Each row is a point on a tangle of strands that fork and nearly touch. The rows are in no order.
Points whose rows are less than 77 apart are linked; no others are. Some points are linked to none.
nitev: [ -6 -22 -33   6  25   4 -23 -11 -28   3  30 -16 -13   5  28 -35  57  12
  17 -23]
nifit: [-12  21   4  -4  28  49  31  40 -31 -16 -21  19  47   5  -7  21 -63   4
 -45  -1]
fona: [ 19   5  -9  27  37 -10 -19 -26 -28 -21  58 -32  -9 -12  37 -15  43   1
  -2  15]
ditug: [ 50   2   3  31 -38 -31 -36   1   1  19  16 -12 -28 -28 -26 -10   9 -21
  51   6]
seruz: [-28  42 -30  -9   0  18  11 -16  30  17  11  -4 -31  19  56   1  20  15
  17   9]
ped: [-48  -6  -1   0 -38  32  32 -64  42 -33 -16 -29 -39   7   0  16  14 -19
  -9   4]
larat: [ 23 -34  18  48 -14   3  -6 -22  -9   0   1 -18  10 -18 -13  19  41 -15
  70  -6]
vik: [ 34  18  10  20  47   5  36  -5  13  14  27  12  -8  -6  32  22  18 -13
   5   4]
bapi: [ 21  50  12  15  17  -1  -6  49 -21  -6  43  23  37  -1 -14   8 -64 -16
 -36  33]
muvuk: [-57 -26   7 -22   9  10 -26  -9  -2   3 -12   0   2   8 -36  11 -28 -21
 -56 -34]
Lalu: [ 37  -3  17  15  51 -21  -9  49 -13  17  26  16  -6 -28  34 -24  14   2
 -20  -1]
Fup: [  5  52  19  10   1  34  47  68   8   4   9  25  37  23  -4  19 -93  -8
  23   4]
zitu: [-49 -68  16   3  -3   6  37 -38  23 -40 -36  -9 -12   9 -18   6  31  -7
   9 -41]
zof: [-56 -37  20   1  -6 -11 -10 -62  10 -15  -4  -7  15   4 -25  25   8 -18
 -18 -35]
pipa: [  7 -49   9  42  -2  -5  -8  -7 -26  -6  -8 -14  17  -9 -18   3  60   0
  59 -27]
foded: [ -3  13  19  10   3  25   9  51  21  25   5  26   1 -11 -22   6 -64 -35
 -22 -16]
vis: [-20  45 -23  12 -21  23  12 -34  38  11   6 -16 -44   9  32  13   6   0
   7  11]
Vusig: [ 37   7   1  15  40 -37  -3  -7 -29 -24  33   3   4  -8  -4   4  18 -11
  -9  -8]
zafa: [  2  13  -9   2  22   9 -22  24 -39 -11 -39   9  -7  -9  21  11   4  29
 -16  12]
nufef: [-34  -1 -31 -66  -4   1  63 -40  61  12  17   5  12   8   0   6   6 -10
 -46  -8]
ziko: [-53 -71  36  33  -5  10 -15 -43 -14 -21 -21 -21  23  -7   4  11  24  24
  27 -27]
til: [-24  64  13   4   0  25  36  48  15   1  -7  29  14  30   9  25 -73  -1
  14  10]
riza: [ 13 -33  34  19 -38 -25 -64   9 -35  -4 -41   1   9 -32 -19   2   3  24
  22  10]
Vulu: [-11 -13 -47 -25  43 -18   2  -5 -38 -15 -13   1   3  20   4 -11  51  29
 -19 -41]
bokot: [ 54  32  17  30  22 -17  16  10  20  11  36  10 -14 -14  18   9  -2 -22
  18  27]
tud: [-57 -55 -19 -39 -46  30  22 -58  41  -4  -7 -34 -11  10  19 -17  28   4
 -17 -13]
nol: [-23  22 -28 -47  27 -18  52 -21  47  17  29  17   6  24  -3   4   7  -7
 -42 -18]
Debab: [-26 -57  55  14   0  -1  12 -16  -2 -44 -52   2  -5  -2 -38  27 -27 -24
   6 -33]
bef: [-27  20 -31 -13   6   7 -19  -6 -39 -25 -40   0 -14   5   1   9  14  26
 -19  -5]
viri: [ 42  28   1 -11 -21 -25 -13  38  -8  19 -18  14   2  -1 -57 -22 -68 -26
  15  -9]
par: [ 55  50  16 -12  -9  -7  23  31  -9   8   4  20  24   0 -25   4 -74  -3
  23  52]
mimer: [ 18  53   7   8  32 -28 -25  48  -5  -1  36  15  -9  -4  30  -9 -24   7
  -2  17]
bivul: [-23 -28 -46 -34  11 -20  14 -60 -11 -16  30 -17  32  20  -1   9  63  13
 -31  -1]
rab: [ 69 -31  38 -25 -33  -5 -14  29 -10  19 -58  17  13 -20 -37 -26 -14  20
  26  25]
fif: [-42  12 -42 -42  21  10   6  -8 -14 -14 -36   8   1  18   4   2   7  27
 -47 -17]
tano: [-23   4   9  -4  15  27 -10 -24 -23 -18 -16   1  18   0 -10  37 -23  -5
 -52  24]
Nek: [-32  18 -35 -29   8  19  28  -2  36  30  -1   1 -23  22  64  -6  24  37
   4   6]
Seb: [ -8 -35  -5  11  17 -32 -28  -4 -32   1 -11   5   2   0 -17  -8  42  -8
  13 -58]
duzel: [ 42  12  23  -6  -3  13  36  47   9   7 -39  21  -6  -7  -6  14 -53  -5
  26   6]
vulif: [ 71   7  10  19 -19 -15  -2   0 -23 -10  -3 -11   2 -23  -6  12  14  14
  46  46]
pef: [  6  15 -19  20  14  -2 -18  19   2  21  10  -5 -39  -6  31 -18  27   3
  28 -12]
Kivo: [-41 -18  -5   0 -10  -6 -56 -25 -26   2  -8 -14 -16  -3  -8  -4  22   3
 -10 -22]
dap: [-41 -52  -9  18  14  -7 -13 -19 -18  -8 -24  -9  10  14 -26  -6  67   1
  19 -56]
vinim: [-16  29 -20 -21  46   5  19  -3  26  25  68   7   4  23  38  13  -7   6
 -41  31]
Nuvu: [ 56 -21  34   8 -64 -16 -45  -6  -9  15 -14  -3   6 -34 -28  -7 -10  17
  15  50]
buk: [ 85  -4   9 -15 -11 -57 -19  23 -40 -19  -3   6   9 -15 -48 -40   2  19
  42  21]
puse: [-23 -64 -14   7   8  36 -33 -60 -27  11  34 -33  23  19  42 -16  55   7
  17  -7]
nefi: [ 21 -19  18   5  -3  20 -21  31 -34  -3 -60   6 -12 -27  13  15  -5  19
   9   8]
Fakaz: [-36 -10 -16 -11 -12  23  22 -13  28 -13 -51  -4 -40   5   9   2  15   2
   1 -31]
vudef: [-22  39  -9 -14  51 -15   1  19  36  22  74  18 -10  25  40   0  -6  -1
 -23  17]
sen: [-20  -7 -86 -65 -20 -28  10 -25  15  11  38 -17   9  20  25 -16  35  35
 -34  12]
zukep: [-29 -67  32  26   6   2 -31 -26 -29   5 -22 -18  21 -23   3  16  29  15
   1 -24]
sev: [ -1 -49  46   6  -9 -18 -16   8 -17 -13 -45   8  22 -12 -32  18 -25 -16
  11 -34]
Femal: [ 23  22  31   2  27   2   5  96   0  27   9  50  21   2  35 -10 -29  20
   1  12]
robid: [ 29  58   9  -2 -20   4   2  34   9   3 -15  16  -3  -2  -8  15 -70  17
  25  55]
luto: [-14  43   6  -4  48 -22 -29  38   6   4  74  12 -17   6  41 -22 -20   6
 -28  20]
dis: [-37  -7 -12 -17   9  23 -16 -40  -7   4   7 -15  -4   7   1  22  -4  -1
 -49  13]
mili: [-52 -24 -23  25 -26  29 -20 -57   7  -8   9 -40  13  24   0 -24  60  -2
  47 -20]
kemet: [ 22 -48  45  14 -38  10  -8 -14 -10 -16 -47  -8  -4 -30 -29  18 -21   1
  40  22]
viz: [-10 -27 -67 -24 -16  11   0 -60  14  20  52 -36   0  30  38 -22  33   5
 -17   5]
sivi: [ -6 -23 -39 -17  -2  31   8 -45  23  35  35 -25 -10  20  55 -21  34   1
  -8 -11]
Desa: [-42 -72  -2  16  -9  41 -27 -60 -12  14   3 -33  17   6  35 -14  44  17
  10 -15]
Das: [-34  23 -15   0 -28  31  28 -61  41 -10   1 -21 -32  10  17  14   7 -12
  -7  18]
kirig: [ 10 -28 -13  26   9   0  25  -7  -8 -19 -30  -7  -7   3 -14  17  62  -2
  52 -35]
tedom: [-40   1 -16   5 -19  16   4 -62  -9 -31 -18 -28   7   6  -3  26  42  12
   4   0]
parim: [-26 -11   6  18 -38   8   5 -36  11 -46 -41 -25 -16   6 -33  29  18  -9
  47  -3]
doz: [-57 -32  10  14  -8 -21 -24 -70  14   1  28 -21  12   2 -22  13  15 -19
 -17 -21]
dup: [-19 -34 -22  19   3  21 -36 -10 -31   7   0 -22 -13  -4  31 -30  62   9
  26 -31]
Dus: [-33 -45 -32 -14   9  -3  17 -29  -2   4 -10 -15   6  14 -13 -18  78   9
  11 -54]
Kezi: [ 30  -4  24  -7 -39  27  -6  75   7  21 -29  18  11 -19 -38 -25 -82  -1
  -9  13]
tezet: [ 75 -21  35  11 -13 -44 -37  45 -25   2  -7   8  28 -18 -12 -27  14  13
 -18  18]
Zom: [-17  -7 -26  -5  17  25 -18 -37  -3  26  41 -20 -11   1  34  10   7   4
 -44  30]
Zuf: [  9 -14  17 -11   7  17   4  37 -46 -24 -61   1  30  -9 -35   8 -61 -13
 -14 -22]
Subo: [-52 -62   2 -23 -12   9  55 -56  30 -33 -25 -17  -2  10 -18   1  54  -2
   0 -32]
vade: [ 55  -6  44  23  -1  21  13  31  12  20   5  17  25 -30  -9  21 -31 -18
 -23  35]
lomu: [ 47   4  -1  -1  -5 -24   3  18 -20   0 -34  12  -7  -5 -37   1  -6  -4
  47 -12]
Nusi: [ -3 -18   9  30  -2 -18 -61 -15 -14  26  35 -11 -15 -20   2 -18  25 -29
  -1 -27]
pubo: [-44 -36 -29 -32  -7  38  16 -16  48  35   6  -9 -26  11  40  -8  -3  11
 -36  -1]
lig: [ -9 -29  -3   4  28   0  -4 -28  -2  22  19  -5  -9   3   8  11  33 -20
 -14 -24]
sesut: [-44 -19  17  -9  10 -22 -14 -37   0   1  -5   7  18   7 -41  25 -17 -33
 -44 -41]
bifu: [-28 -24  -9  33 -16 -10 -43 -40   1  24  33 -24  -7   3  -5 -21  48 -36
  23 -42]
tak: [-15  -1 -10  25 -23 -13 -54  -6 -35 -10 -26  -7 -14  -5 -19   3  12  10
  19 -16]
pem: [ 21   7  13   8  70  -5  -6  47 -11   3  34  18  -9 -12  58 -25  20  23
 -16   8]
Vomo: [ 15   9 -22  24  -1  14 -20 -19 -37 -15  -4 -16 -17 -11  22  11  34  17
  22  18]
rabun: [ 81  29  21   0  14 -54 -12  35 -19 -32  35  -5   2 -22 -13 -27 -16   5
   4  31]
gudi: [ 57  54  23 -16  16 -48  -3  73  -3 -16  30  15   5   1  24 -22 -36  30
  35  44]
Tamav: [ -2  52 -10  14 -12   4  -8 -13  18   4   3  -3 -29   1   8  21 -16 -13
   4   9]
loda: [ 30 -23  -7  22 -13 -45 -35  23 -32  -6 -10  -5 -11 -16 -37 -25  41   1
  51 -19]
nop: [-46  34   9 -32  34   0  28  29  54  32  23  30 -11  42  46  15   1   6
   7   0]
poze: [ 15  44 -31  29 -13 -16 -16  -9  -3 -15   8 -15 -30   5 -13   0  30  -2
  54   1]
rodit: [ 34  29  -2  18 -29 -39 -32  15   8  24   8  11 -30 -14 -28  -8 -21 -31
  29  -1]
fiviv: [ 22   8  13   5 -20 -23 -18  13  10  14 -13   5 -12 -11 -53   4 -47 -47
  17 -20]
denes: [-34  13 -19 -32  22  12  51   5  58  34   3  22 -25  29  49   1   9  14
  -6 -13]
tigo: [-34  -7  15 -12  16  60  42   7  33 -13 -35   6 -31   8  25  13 -25   6
 -27  15]
Tem: [-10  17   9   4  13  45  28  -4  17 -17 -37  -2 -21  -5  13  35 -23   1
 -10  15]
diron: [-33 -24 -75 -80 -46 -24  29 -31  30  17  15 -21  11  -2   5 -14  26  20
 -39  -5]
Fak: [-40   4  -1 -52  14  26  76   8  58  -5 -26  30 -16  21  13  -2 -13  -3
 -31 -24]
zad: [ 17 -45  48  20 -52 -10 -21 -25  -3 -12 -29 -11  11 -27 -45  20 -10   7
  62  15]
ropir: [ 14  -3  26  -6  17  41  36  39 -32 -18 -40   3  40   2 -26  16 -70 -12
 -28  -1]
rovo: [-15 -35  30  20   7   1 -33 -28 -42 -11 -14  -8  23 -15   2  29  18   9
 -11   1]
bupof: [-32 -25 -36 -18   5  35   4 -13  46  58  27 -11 -37  16  51 -19   4   6
 -16 -13]
kuve: [ -6   9   8  -4  37  29  27  55   9   8 -34  35  -7  12  22   2 -28   1
   2 -23]
Falu: [ 37 -37  64   3 -39  16  10  -1  20 -16 -32  -2  -5 -24 -35  23 -48 -24
  19  33]
ves: [  0  33   4  10   9   1 -20  59   7  33  26  33   3  -5 -18 -15 -59 -35
 -32 -17]
dur: [ 44  30  12 -10  13   2  58  60 -28  15 -22  11  41  10 -12 -10 -79  -5
  25   1]
tove: [-21 -18 -16  12 -17  40   1 -25  13   0 -25 -24 -40   0  21  -4  37   3
  24 -27]
tos: [ 14  23  -7  -3  56 -16   3   6 -21  -4  23  13   8  11  10   7  -5  -5
 -33  -1]
tis: [-42 -43 -31 -59 -27  14  49 -48  53   4   4 -16  -2  -5  12  -6  12  -2
 -41   2]
kidi: [-19 -37  29  45 -14  14  18 -62  18 -13   1 -29   1  -7  -5  29  27 -26
  31  -8]
pavum: [ 64  13  17 -27 -31 -36  -3  42 -22  27   3  12  25 -11 -54 -35 -57 -11
   7  13]
fevu: [-19  11 -26 -22  15   7  45 -41  16 -15 -15  -1   3  11   5  20  35   5
 -19 -17]
Sib: [ 48  26  -2  22 -10  -3 -11   5 -20  -8  -8  -4 -22 -21   8  16   6  16
  34  37]
biga: [-11  11 -13   6  36  25 -22 -13 -13  19  46 -11 -10  -8  57   5   5  18
 -39  48]
Dipo: [ -9  58  -4  -2  28   1  62  21  -6 -10 -10  12  35  34 -12  16 -53 -21
 -17 -17]
bimeg: [ -3  27 -32 -13  34 -42   2 -25   3  -8  46   3 -18  19 -14  -2  18 -20
 -26 -21]
poror: [ -8   3  13   3  21 -20   5 -21 -20 -10   0   7  29   9 -42  21 -20 -43
 -29 -32]
Tobo: [-28 -42 -57 -50 -58   3  27 -68  20  -2  18 -42  40  -2  14 -16  52  15
  -8   6]
mipe: [ -1  59  19  17  26  18  -5  41   4  13  42  31  12   5  43  26 -37  13
 -11  54]
redum: [-44  83 -21 -19   2  -7  18   3  31  -5  -8  18 -14  29  24  12 -13  17
   0  15]
zer: [ 25 -32  35  23 -29 -63 -45 -12 -20   3  -5   3  23 -21 -54   0  -2  -6
  41 -11]
neru: [ 16  12  14   1   5  26  28   8  -2 -17 -49   5  -6  -5  -5  25 -36  -5
   4   7]
piv: [-19  32  -7   3   8  29 -33  33   4  24   0  16 -23  -6  27   5 -28   8
 -26  19]
lafa: [ 58  38  35 -20  12 -33  17  93  -5  12  14  36  26  16  21 -32 -46  27
  37  38]
Tafa: [ 68   7  15  19  -1 -60 -24   4 -29 -42  35 -17   3 -20 -27 -13  11  -3
  20  25]
linim: [-15  -7 -17  40 -12 -33 -19 -24  -6 -11   8 -13  -3   7 -44   5  49 -23
  48 -33]
gezo: [-18  83 -30  -6   8 -31  20  -7  18 -13  25   8 -26  29  24   9   8  10
  15  16]
fesuf: [ 42  -6  22  28  12 -57 -39   2 -35 -27  37 -11  11 -24 -21  -6  16 -13
 -13  10]
nosa: [ 16  48  34  -8  30 -26  -1  96  -4  15  22  47  17  21  29  -4 -42  13
  28  17]
vab: [-35 -34 -14 -31  23  43  19 -10  39  27   9   3  -4  16  18  21 -16   3
 -59   1]
Rukel: [ 43  22   4  -1  29 -27   4  58 -25   8  -4  31  11   4  -2 -10 -28 -10
   3 -19]
sisek: [ 49 -35  33  32 -21 -63 -36  -7 -24  -7  23  -4  29 -13 -45  -5  27  -7
  42   2]
remo: [-13  -6 -11  -8  -7  18  33  10  14 -25 -70   4 -35  11 -11   9   0  -4
  19 -34]
lemu: [ 12 -20   5  38  14  -9 -28 -38 -43 -21  43 -29  10 -18  26  -5  53   1
   3  20]
vozi: [-37  62  10 -14   3  30  49  22  40 -22 -25  23  -7  26  15  25 -54   1
  -1  16]
napeb: [  6  14  25   0  24  23  14  90   7  34 -19  47   9   4  28   2 -46  11
  13   0]
Nef: [ 28  -9  30  31 -52   4 -38 -14  -5   5  -2 -19  -8 -39  -5  12  -9 -13
  18  36]
tolo: [-31 -53 -23 -35  -4   7  55 -40  32  -1 -10 -13  -1   7  -7 -13  64   4
   3 -43]
Detem: [-38  52   4 -18  23   9  33  25  50  22  24  36   9  40  19  11 -31  -8
 -17   2]
rolot: [-58 -16 -26 -23 -35 -17  28 -85  27 -23   8 -25  25  11 -26   1  52   0
 -11 -13]
Kamon: [ 33  42  29  -5   1  11  49  79  -9  11   6  31  49  19   3   2 -74   0
  39  25]
mevi: [ 25  11  24  34  -4 -13 -54   9 -10  24  37  -1  -2 -36   2  -9  -3 -18
 -36  26]
Salu: [ 56  22  18  -7  21 -15  23  58 -10  22 -13  21  14  -6  -6  -7 -49 -11
  14   0]
disis: [  7  -7  14  -1  41  25  -4  41  -6  11 -18  20   7 -10   9   2 -24  -2
 -31 -11]
bodat: [-28 -61  16 -11  18  24  20 -19  -5  -7 -45  -4 -10   4  -4   9  26  -2
  -8 -47]
kenuz: [ -7 -21 -42 -30  62  -8   6   4 -11  20  39  -1  -4  26  54 -21  32  35
 -27   2]
Foge: [ 48 -28  46  15 -24 -27 -49  37 -23  19 -14  11  24 -27 -22 -10  -8  -1
 -33  10]
tok: [  4  29   9  20 -16  -1 -10 -31   7  -6   4  -6 -11 -10 -18  36 -21 -33
  -2  12]
gegik: [ -5  62  -9   0  24 -26 -10  47 -11  -5   7  20 -18  11  43   4 -16  24
  20  31]
Bigi: [ 24   9  21  13  10 -22  18 -13 -15 -12 -10   9  24   1 -46  31 -31 -47
  -8 -23]
dotas: [ 25  31  -9  20   6 -47 -36  24  12  13  34  10 -33 -11 -10 -18  -3 -27
   6 -15]
fubu: [  5  15 -15  12  18 -42 -18  -8  -1  11  34  10 -24   9 -23  -7   6 -39
 -10 -34]
Rizog: [  0  48   8   7  31  21  24  44   8   9  38  32  33  15  -3  17 -56 -17
 -29   4]
Funi: [-14  32  -7  -3  48   5 -19  32  -3  19  37   9 -25  15  83  -9   4  38
   6  35]
maluk: [-21  24  12  -3  40  44  32  33  32  21  20  33  15  18   9  24 -41 -12
 -33   1]
Gos: [ 56  -7  48  13  -7  20  26  35  -2  12   6  17  44 -21 -32  15 -58 -26
 -21  22]
lobi: [ 60   9  28   5  15 -31  21  16 -28  -4   6  10  37  -9 -41   2 -34 -37
  -6 -14]
zaf: [ 26  -4   3  17  27  15  34  -9   8   7 -19   5 -19  -7  14  23  17  -7
  21 -11]
digu: [-23   7 -68 -38 -13  -2  17 -51  11   4  37 -25   4  22  34 -15  45  28
 -15  13]
Vuda: [-37   5   5   9 -39  14  -6 -28  39  -6 -22 -19 -51   4 -20   3 -24 -31
  -1 -17]
Ges: [ 54 -29  23  -2 -28   6 -15  41 -23  12 -62  10  -6 -29  -6  -5  -3  19
  20  11]
vom: [ 27  48  17   8 -15  18  -9  63  -1   9  13  26  28 -12 -12   1 -73  -2
 -27  31]
Dilu: [-42  42 -50 -49  14 -18  16 -18  -2 -11  -9  12   7  25  -7  -5   6  17
 -50 -16]
zenen: [ 44 -19  42  13 -38  -8 -38  53 -15  27 -14  23  30 -33 -35 -14 -37 -10
 -35   6]
Lagal: [ 17 -25  40  10 -17  45  22  17  15 -23 -48   4 -20 -18  -6  18 -51 -11
   4  31]
pim: [-52 -51 -27 -39 -50 -10  34 -79  37  -2  25 -35  33   5 -12 -11  53  -6
  -1 -11]
deda: [ 25  37  19  25  15  21  -2  23   4   7  33  20   6 -22  30  22 -26   9
 -21  56]
sobap: [ -5 -16  42  10  11  24  13 -20 -20 -36 -33   0  24  -6 -27  47 -35 -23
 -28  12]
bomif: [  6  34 -30  34  -4   4 -36 -13 -42 -28  22 -31 -25  -7  32 -15  37  26
  31  29]
Keb: [ 71  18  25 -11 -25 -22   8  73  -7  32  24  21  52   1 -40 -49 -65  -5
 -18  23]
tuzi: [-30  -6 -34 -45  29  17  28 -12  38  32  34  -1   9  24  26  21  -3  18
 -59  21]
tozuk: [ 79  21  25   1 -32 -26 -20  28  -6  11   9  11   1 -27   5 -25 -12  32
   4  73]
Pugab: [-11  39 -30 -29  41 -33  35 -12  25   5  37  19   3  30  12   0   6  -9
 -26 -17]
vek: [-14  43 -56 -15  15 -25   4   9 -14 -18 -11   3 -24  26   6 -16  36  35
  13 -24]
Nev: [-44 -34  10 -19  22  39 -18   8   3   0 -20  10  -1  -2 -19  11 -29  -8
 -63 -16]
gud: [ 20  72 -14  -2 -15 -15 -11  18 -16 -19 -18   9 -11   5 -15  16 -48   2
  13  29]
vav: [-36 -34 -18  -3   6  -1   1 -76  -9  -6  32 -26  25  16   9  16  55   6
 -20   2]
fol: [ 35  -9  33  -9 -15  29  20  58   9   7 -39  20   8 -18 -32  -5 -73  -8
   9   8]
dudu: [ 96   7  25   9 -22 -34  -8  12 -15  -6  15   1   9 -30   2 -13  15  24
  10  64]
Kis: [-47 -34 -69 -41 -58  27  17 -59  19  -4  11 -40  34  17   8 -35  68  17
  21  -4]
sisus: [ 25  -1   7 -17   3  -8   1  45 -40   1 -57  17  16  -4 -39 -16 -48  -2
  10 -28]
luve: [-21 -29 -22  21 -16  44 -18 -16 -10   9 -30 -30 -15  -1  24 -16  53  13
  41 -29]
Ridit: [ 98 -20  38   4  -1 -35   6  52 -14   8  10  22  33 -23  -5 -30   2  -1
 -23  20]
naler: [-41  -1 -15 -45  21  22  78   0  66  19 -11  18 -11  19  31   2   7   4
 -13 -13]
fepez: [-17   9 -60   2 -20  30  -2 -48  11  -6  45 -38   4  30  26 -40  66  -5
  35  -8]
kozo: [-74 -28 -28 -46 -34   1  10 -49   7 -32 -39 -18  -1   9 -22  -6  30  21
 -28 -22]
koro: [-64 -37  -9  31 -31  20   1 -75  15 -20   3 -39  20  15 -11  -2  49   0
  42 -27]
roni: [ 68  -8  26   2  10 -36  -6   9 -41 -13  -3   9  35 -16 -32   8 -16 -12
   7   5]
ralo: [-12  43  -3   2  28   0 -12  41  -6  16  -4  22 -17  19  65   3  -2  37
  15  23]
fug: [ -4 -10  14  35 -38 -32 -70 -16 -45 -12 -13 -10  10 -23 -26   3  14  24
  36   8]
Limav: [  5 -19  -5  19  18   6  40 -27  10  -7  -7  -8 -11   3  -7  14  54 -15
  30 -37]
foz: [ 22  22  16  18   1  -6 -42  39   3  28  32  21  -5 -25  -7 -10 -30 -26
 -35   5]
Vemeb: [-24 -11  -2  49 -31  13 -56 -54 -37 -11  11 -34  10  -4   3   2  35   8
  35   7]
Giri: [-11 -23 -19 -13  41 -23 -18 -15 -46 -14  -6   2   9  13  -9  -2  43   8
 -18 -30]
ribo: [-22  30 -59 -15   2 -12   9 -42   2  -8  26 -19 -13  21   5 -15  51   9
  -3  -1]
Lor: [ 34  20   2  -2 -33 -12 -45  47 -20  20 -32  16 -13 -28 -15 -15 -33  21
  -2  28]
Mome: [ 72  -1  30  17  32 -28   7  59  -8   8  27  23  15 -24  21 -25  -1  -3
 -23  12]
sima: [-13 -31  16  -5  36  28 -20  19 -11  15 -25   3   0 -20  12  13  -3  -2
 -42 -17]
gel: [  0 -23 -38  -3  42  -1 -14  -7 -14  19  43 -15 -18   5  52 -36  43  19
  -7  -8]
ligom: [ 42  24  25  28  -5  13  -3  17   5  16  19   8  12 -31   1  28 -32 -24
 -25  49]
risuf: [ 87  23  26  -9 -32 -14 -14  62   4  20   6  23  18 -17  -6 -33 -25  33
 -21  61]
Babil: [-31  20   6   6 -13  38  11  31  54  -3 -21  12 -47   4 -15   0 -56 -23
 -11  -6]
duza: [ 29  -1  24   3 -33   9 -24  76  -4  22 -15  31  19 -20 -35 -25 -54 -13
 -35   1]
mubet: [-11 -25  30  46 -55 -11 -36 -38   2 -16 -17 -23   0 -13 -34  23   4  -6
  66   5]
Toned: [ 15 -17  32  47 -24  11   0 -43   6   3  15 -25 -11 -22  -4  21  25 -33
  47   6]
vuvob: [-22  25   3  -3  23  30  -3  15 -31 -15 -10   8  26   5 -11  33 -43  -1
 -56  14]
diri: [ 14   5 -18  42 -39  -3 -35 -12  -3  12   3 -19 -32 -14 -15 -12  22 -15
  60   0]
muf: [ -2   3   5  25   8   7 -18 -32 -36 -14  -9 -14   3 -13  12  34  21   1
  -6  23]
metek: [-17  -3 -21 -27  56  -1  13  16   3  28  25  19  -4  23  46  -4  16  23
 -22  -5]
rifeb: [ 17  55 -33   0  -5 -25 -12  12 -26 -27 -35   4 -16   7 -13   6 -12  17
  31   0]
rukon: [ 53  51   9   2  19 -38  -9  50 -20 -17  29  15   1  -2   7 -11 -29  13
   5  41]
kago: [ 72 -26  45 -17 -52  -8 -29  14   2  29 -28  10  13 -24 -35 -23  -6  25
  12  44]
Loti: [-58 -27  -6 -27 -26  25  34 -22  50 -23 -42  -6 -46   2  -2 -24  17  -7
 -13 -29]
lisub: [-50 -40   7 -44   6   4  44 -37  28 -19 -26   3   6  16 -30   4  -1 -12
 -48 -35]
Rut: [-51 -33 -54 -69 -32  -3  22 -43   6 -10 -17 -18  12   6  -1  -6  35  35
 -48   1]
lud: [  6 -11  20  36 -20 -25 -66  -9 -14  15  28  -7  -9 -29  -1  -7  14 -20
 -16   6]
kof: [  2  19 -48  23 -12  35 -26 -47 -11  -9  46 -36 -13  15  43 -34  55   4
  39  11]
fetor: [ 17  21  -9   8  50 -33 -20   1 -22 -50  66 -36 -21 -15  16 -28  28  10
  -4   8]
bapib: [-47  57 -13 -22  -7  24  30  -1  46  -2 -27   9 -23  22  20  21 -19  11
  -9  19]
gabok: [ 10  -1  -4  -1 -19   4  22   9  12 -26 -67  -2 -34   7 -26  10 -17  -4
  49 -23]
Nadi: [ 58  31  28  -8   0 -20  11  94 -15  11  32  26  50  -2 -16 -45 -62   6
 -24  17]
vovup: [-46  -6 -59  -2 -37  21   2 -56  12  -4  21 -35  23  26   0 -37  79  -9
  35 -13]
pez: [-52 -46 -19 -21 -30  22  -6 -59  20  17   1 -29 -10   9   4  -9  26   8
 -12 -23]
Felo: [-50 -31 -28 -19 -16  -3 -31 -42   2  15   0 -19 -10  12  -1  -6  29   4
 -21 -28]
Fovo: [-46 -17   0  29 -34  -6 -43 -72   5  14  39 -30  -3   4 -14   0  29 -24
  15 -23]
Lumam: [-34 -61  39  21 -12  -6  13 -20  14 -40 -45  -9 -15   2 -27  14   0 -12
  29 -40]
dito: [-22  14  21  13  -2  47  19  52  51   7  -9  31 -28  -2 -17  11 -71 -23
  -9 -15]
vumos: [-51 -67  41  38 -32  -1 -11 -28  16 -27 -41 -16   1  -8 -17   5   5   6
  43 -31]
Lov: [-68 -46 -21 -36 -53  26  44 -48  47 -23 -31 -25 -38   3   4 -39  36   2
  -2 -16]
Kanud: [  8 -36  33  14 -12 -42 -26  -2 -31  -6 -26   8  24 -17 -42  13   2  -9
  26 -35]
dovin: [ 32   7  -5  -6  13 -17   4  30 -29  -4 -44  18   0   6 -22   1 -22  -2
  15 -35]
sov: [ 30  21  -4  -1  56 -51 -16  21 -14 -34  54 -13 -20 -11   7 -24  16  -1
 -10 -12]
tinuv: [-17  40 -55  -5   8 -25  15  -8   4  -5  12  -6 -23  17  10 -16  49  12
   7 -22]
ronaz: [ 33   9   1   4 -22  -4  11  -6   3 -11 -42  -3 -30  -4 -32  21 -16  -2
  65  -4]
keni: [-11  27 -42  18   5  23 -41 -28 -25  -1  35 -34 -26  10  54 -25  34  17
  19  16]
genu: [-14 -36 -11  19  13   7 -25 -64 -36   1  44 -28  17  13  22  -1  52   8
   5   6]
gizu: [-40 -14  11 -24  13  53  56  12  43 -26 -32  15 -23  12   1   5 -40  -4
 -46  -3]
melil: [ 47  35  30   0 -32  13 -15  74   8  24  10  33  23 -14 -11 -15 -60  26
 -14  56]
metot: [-50 -44  18  14 -27  21  21 -88  31 -18  13 -36   5   5   4  10  33 -15
  17 -10]
liv: [  7  11 -13 -10  57  -7  21  18 -12  -6   1  18   1  13  32   7  21  15
 -15 -13]
malo: [  2  57 -40  -9  22 -25   0  20 -26 -31 -29   8 -25  20   5   0  10  32
  25 -11]
Kitol: [ -9 -31   2 -15  41  18  32   8  19   9 -35  18 -12   7   8   5   9 -11
 -14 -51]
rilo: [ 21   9  34  24 -26  14 -18  -8   4   1  -8  -3  -1 -31 -13  35 -26 -28
  -1  40]

A fork is a point with three links. Follow the links from the first point to the second and name the forks in between, in order.
pez / fol => tud, Fakaz, dovin, Salu, duzel
Ges / nop => rilo, vis, denes
Loti / ditug => tud, rodit
gezo / lomu => Salu, dovin
ziko / zer => Lumam
mimer / genu => rukon, Vusig
kozo / gegik => digu, mimer

Follow the links from the first point to the second, and from the first to the third. Name the last point that the two ways share.
nefi / Nek / deda => rilo
ralo / fona / bupof => mimer
Kamon / tigo / tezet => duzel
tove / Salu / Zom => dovin

A fork is a point with three links, a tip a point with one. Leave the first point through the second and follow the links. Name the first fork or tip that comes.
zof / doz => Babil
Tem / tigo => denes
rifeb / malo => digu
Foge / tezet => pem
metek / kenuz => Fakaz
muvuk / Nev => rukon
vovup / fepez => Vomo
